Points on a hilly landscape, in no order, each with its height.
From any point a climber steps to the highest of the 2 points nearest to it. It stops when none of these is higher. Distance is the straight distance between rows; heights are no part of it.
luno: 20 -45 -19 26 -31 27 15 -15 10 8 16 -10 19 -39 -14 -20 -7 -8 -40 -22 -13
 -4 -3 7 -7 -1  (h 6.23)
fom: 23 -44 18 -8 -4 7 -5 -20 25 21 -2 -9 30 -14 -26 -34 -31 23 -23 -3 9 -3
 -6 7 -3 -2  (h 6.91)
Dato: 45 -26 -17 40 -18 30 32 -7 30 8 22 -7 -6 -23 19 -11 1 -2 -46 -33 -19 -3
 -12 0 -16 -9  (h 5.90)
Dor: -14 24 3 -32 14 -14 -53 23 -10 -22 -16 -3 -20 37 0 -14 21 36 44 41 46 6
 21 12 -17 4  (h 2.32)
rezi: 3 -9 8 -8 16 -20 -31 -15 37 18 5 7 9 33 -6 1 -1 30 -5 10 19 -16 -2 -9
 -11 -3  (h 5.47)
Lamek: -1 -65 19 -15 2 12 -24 -13 -5 -1 -25 -3 35 -12 -45 -32 -21 12 -20 1 15 7
 -23 23 20 4  (h 6.34)
Lag: 1 39 3 -25 13 -40 -22 9 19 -7 -16 1 -9 48 4 21 9 29 22 44 18 -13 11 -1
 -28 9  (h 3.50)
zegi: 40 9 4 31 -5 -4 19 -25 17 24 29 -28 -5 -19 20 7 -31 -5 -42 -52 -17 9 1
 -27 9 -11  (h 3.89)
tuze: -12 5 -26 4 -2 19 38 36 -25 -11 10 2 -17 -17 -16 -4 -6 -33 -17 5 2 34 5
 -8 -3 5  (h 5.87)
kig: -7 -17 10 -19 35 12 -14 30 -8 8 -10 -7 13 33 -4 19 5 -32 -32 23 28 44 -1
 -7 20 34  (h 3.11)
todap: 13 -17 -12 13 -29 6 22 -24 8 9 15 -7 18 -49 -16 -25 -31 6 -9 -15 -36 -17
 -3 4 -3 -15  (h 6.66)
Kela: 28 -19 19 10 7 4 -19 -22 46 31 6 16 11 25 -11 -5 -3 45 -22 -25 7 -29 -13
 3 -16 13  (h 6.62)
Pupu: -21 -31 2 -25 4 -17 -83 -4 9 -18 -6 -12 3 31 -23 -18 4 37 -2 14 56 7 14
 2 -17 -3  (h 0.87)
labi: -21 12 -8 7 -12 11 32 25 -23 -24 17 12 -8 -37 -26 1 -21 -14 2 -10 -5 33
 12 2 26 -11  (h 6.45)
nime: 39 -44 18 18 -9 23 2 -20 50 29 7 8 26 -4 -1 -19 -9 31 -36 -6 0 -22 -21
 11 -15 2  (h 7.48)
Rogit: -10 17 -10 -6 16 -35 -28 -13 -3 8 -2 -2 -13 24 34 8 8 22 18 6 10 -22 14
 -16 11 -13  (h 5.75)
Far: -11 -36 11 -15 10 -9 -40 -14 0 13 -10 5 21 8 -8 -20 -4 26 17 16 16 -11
 -5 8 8 -2  (h 4.60)
fivok: -18 23 -33 12 -34 14 39 23 -3 -24 9 -8 -19 -40 -6 13 6 -33 6 1 -35 1 5
 -1 -18 -16  (h 4.19)
lak: 13 -21 39 -27 22 9 -32 -2 25 8 -31 8 13 45 -4 8 51 -4 -35 8 16 -26 -25
 33 12 36  (h 0.86)
roto: 7 2 15 -17 19 2 6 15 -40 15 -33 3 -4 29 14 1 35 -47 -7 16 -20 16 -2 6 0
 40  (h 1.80)
padi: 9 31 10 14 10 -3 26 -15 27 9 -11 36 -7 36 17 8 3 34 13 -10 -12 -52 -27
 -5 -10 2  (h 3.82)
Fafak: -7 -22 14 -5 7 20 9 -4 35 24 -19 21 30 10 -8 -22 2 26 -2 27 0 -40 -28 17
 -17 26  (h 3.48)
tose: -3 22 -13 -1 -14 26 56 14 -19 -4 -22 19 0 6 -12 -30 18 -3 4 22 -39 -32
 -18 -2 -34 14  (h 3.04)
lifus: -10 25 3 -11 23 -21 8 25 0 10 -3 6 -17 39 9 11 -4 -7 -6 14 -6 18 8 -24
 -6 13  (h 2.59)
razu: 10 -38 -5 6 8 10 -2 4 -6 15 8 -24 21 -12 -14 -6 -33 -26 -37 -11 29 47 4
 -10 23 4  (h 4.49)
zomul: 32 16 5 6 -3 -36 -9 -48 10 12 11 -18 -2 -16 25 12 -23 28 8 -28 -20 -33 4
 -16 30 -32  (h 5.59)
Tibup: -4 19 -2 -2 -9 -38 27 -18 -3 -11 2 1 -2 -42 5 36 -18 -2 25 -18 -31 -21
 -2 -4 34 -21  (h 3.03)
kikuv: -29 -2 -16 -1 -22 29 19 10 -35 -10 -2 22 11 -46 -21 -15 8 -21 27 -2 -31
 2 5 28 -10 12  (h 8.07)
Leka: -19 -8 12 -25 30 -8 -36 20 5 -4 -5 -3 0 44 -14 7 -6 -2 -6 20 42 41 6 -11
 -3 20  (h 3.61)
Nebi: -3 24 -8 -9 -2 20 49 35 -43 -6 -27 13 -12 12 -21 -27 12 -13 8 26 -33 12
 -6 -6 -23 22  (h 2.81)
raru: -7 18 -8 0 -13 -18 28 -8 -1 -15 31 -16 -2 -54 2 29 -33 -23 0 -30 -29 16
 8 -8 20 -26  (h 3.46)
buvin: -24 -7 8 -11 18 -3 -7 -5 -20 11 -15 17 14 -7 -6 -26 -4 16 38 20 6 0 -4
 15 13 4  (h 4.14)
Bebe: 23 36 2 21 1 -9 34 -8 26 10 28 -4 -13 2 20 16 -26 4 -45 -39 -5 3 -12 -41
 19 -16  (h 3.45)
Kemo: 25 -9 -4 17 1 -12 9 -16 -2 13 29 -24 15 -24 -2 -5 -39 -9 -34 -28 -5 27 9
 -15 14 -7  (h 4.20)
Mobi: -30 10 1 -1 -18 24 26 18 -42 -24 6 25 -13 -42 -25 -2 1 -22 39 3 -3 35 12
 37 2 -6  (h 7.26)
faz: 11 25 7 18 -9 2 51 -17 24 7 -6 28 1 -6 20 7 5 23 13 -13 -34 -63 -21 -3
 -3 -12  (h 3.31)
ren: -12 -31 28 -30 14 -13 -70 -6 28 -5 -36 -2 27 44 -17 -6 39 12 -12 22 29
 -26 -21 27 -1 29  (h 0.33)
Vafit: -10 3 1 -3 7 -8 16 -12 14 11 -11 27 26 -4 3 -14 -14 27 23 19 -13 -32 -12
 10 -2 10  (h 3.77)
sakib: 30 27 1 38 -23 6 50 -5 29 1 12 7 -33 -11 25 12 -4 3 -26 -60 -22 -24 -19
 -23 13 -29  (h 2.93)
Selu: -4 1 7 -14 -2 33 37 7 9 10 -32 21 15 13 -12 -35 14 9 6 39 -13 -33 -26 14
 -29 29  (h 3.27)
fataz: -19 0 16 -8 20 23 -2 31 -54 -5 -13 27 -13 -8 -18 -14 8 -30 20 9 36 60 2
 39 11 11  (h 2.36)
Zagal: -13 35 -8 8 -16 -11 36 -25 3 2 -8 17 11 -29 13 16 -7 9 36 -13 -41 -56
 -14 2 13 -14  (h 2.82)
Tigoz: 3 6 -44 44 -44 35 22 4 3 -21 10 -10 -22 -9 2 1 58 -48 -3 -21 -40 -26 -7
 5 -56 -7  (h 4.91)
zuki: 20 4 9 -7 -1 -45 -11 -45 -14 -1 13 -27 5 -38 10 8 -43 11 19 -13 -12 -4
 14 -5 34 -31  (h 4.73)
vage: -5 24 0 9 14 -12 25 12 -1 10 18 1 -6 3 13 15 -21 -15 -23 -12 4 22 4 -35
 12 0  (h 2.99)
piz: -10 -10 -42 28 -53 21 9 -11 20 -3 35 -31 -5 -46 4 10 11 -35 -12 -33 -38
 -5 12 7 -30 -17  (h 3.55)
Kotap: -8 21 -18 25 -41 15 48 17 0 -18 -1 -2 -16 -16 10 12 32 -46 8 -18 -52 -27
 0 -5 -42 -11  (h 4.57)
rik: 4 -5 16 0 6 -25 -4 -26 -31 -19 25 -13 -11 -39 -6 12 -43 7 37 -5 16 31 14
 -1 37 -32  (h 5.14)
Nuf: 25 35 8 16 -3 -27 4 -34 19 5 -7 8 -17 2 29 27 2 31 7 -38 -17 -53 -13 -27
 34 -25  (h 7.95)
goda: -9 44 5 -31 28 -27 -14 17 -17 -14 -27 9 -22 36 7 4 13 34 54 50 12 -2 14
 0 -9 -3  (h 2.86)
sut: 7 -19 10 -13 27 7 -7 5 -12 17 -26 15 10 26 15 5 41 -41 -35 4 -10 -7 -11
 16 14 32  (h 1.53)
nadel: -9 -16 -4 -22 -15 -20 -79 6 26 -32 16 -33 -8 25 5 1 -13 42 18 18 49 3 31
 -9 -9 -20  (h 1.37)
dibeg: -2 -21 -32 17 -12 36 29 26 -10 -3 5 -4 9 -14 -13 -9 19 -41 -42 -2 -5 19
 0 1 -15 15  (h 5.51)
Zalu: -21 -18 8 -31 -5 -9 -91 6 17 -20 -30 -11 12 43 -13 -16 34 35 13 34 41
 -15 3 21 -24 18  (h 0.37)
fubem: -11 -31 5 5 14 33 -3 17 -29 -4 16 -13 16 -24 -9 9 -30 -37 -6 -3 38 70 5
 9 24 11  (h 4.79)
ruzos: 7 8 -31 27 -38 7 29 -3 5 -7 32 -30 1 -44 1 8 -17 -30 -28 -35 -32 8 7 -11
 -5 -20  (h 3.80)
kubi: -17 -20 31 0 29 13 -15 15 -30 -5 24 -1 -5 -10 3 10 -21 -10 21 13 57 68 9
 9 17 -9  (h 5.17)
fopi: -17 9 0 -7 27 -28 -26 -2 -19 -9 17 -15 -10 1 29 22 -15 2 37 19 30 30 21
 -14 28 -8  (h 6.30)
muz: 20 25 12 17 3 -12 -12 -32 23 10 0 11 -10 34 12 5 0 50 5 -23 5 -48 -5 -17
 6 -13  (h 5.04)
lubi: -23 -7 -9 0 -29 14 14 -16 -14 -3 9 14 24 -55 -23 -19 -20 0 32 -7 -29 -7
 2 18 7 -3  (h 7.35)
pum: -5 2 18 3 24 -13 -20 -7 -26 -16 34 -20 -6 -15 15 16 -36 5 25 7 51 53 14
 -8 34 -32  (h 5.62)
kufut: 11 -18 -38 37 -34 35 23 18 4 -11 8 -14 -11 -13 10 6 43 -57 -40 -22 -24
 -8 -4 6 -29 12  (h 5.20)
Zufu: -5 0 10 -26 17 -24 -40 19 18 13 -24 6 -1 53 -4 6 22 8 -3 35 14 11 1 -2
 -28 25  (h 4.34)
Bime: 30 -25 19 0 22 13 -25 -1 21 21 -15 23 -3 44 15 9 49 -7 -27 -9 0 -29 -14
 13 3 29  (h 1.23)
pib: -30 9 -44 18 -38 29 17 15 -17 -31 27 -17 -16 -38 -31 9 -6 -39 -8 -18 -18
 29 22 -3 -17 -20  (h 3.91)
lugem: -6 -10 -1 -1 27 -20 -47 -3 -6 25 -2 -7 -2 29 28 8 16 -10 -8 2 9 3 9 -11
 11 14  (h 7.45)
Poku: -7 32 -4 -13 22 -38 -16 5 -9 -18 -3 -9 -22 14 36 34 7 17 31 22 22 -2 21
 -22 29 -26  (h 8.19)
Sise: -13 14 -4 -31 3 -17 -55 7 9 -27 2 -19 -10 27 11 -1 8 47 38 32 36 -8 33
 -13 -5 -14  (h 1.87)
zod: -2 14 10 -15 7 22 29 35 -49 -7 -20 20 -18 3 -21 -22 10 -22 20 21 2 46 4
 17 -8 18  (h 2.57)
Dak: 10 20 13 -23 20 -9 4 13 -28 27 -38 7 -12 57 9 1 21 -6 8 14 -12 7 -3 -9
 -21 26  (h 2.15)

For each start below, name the point where the climber stops.
zod | nime
Zalu | Zufu
fivok | kikuv
Bime | Poku
Bebe | Poku
sakib | Poku
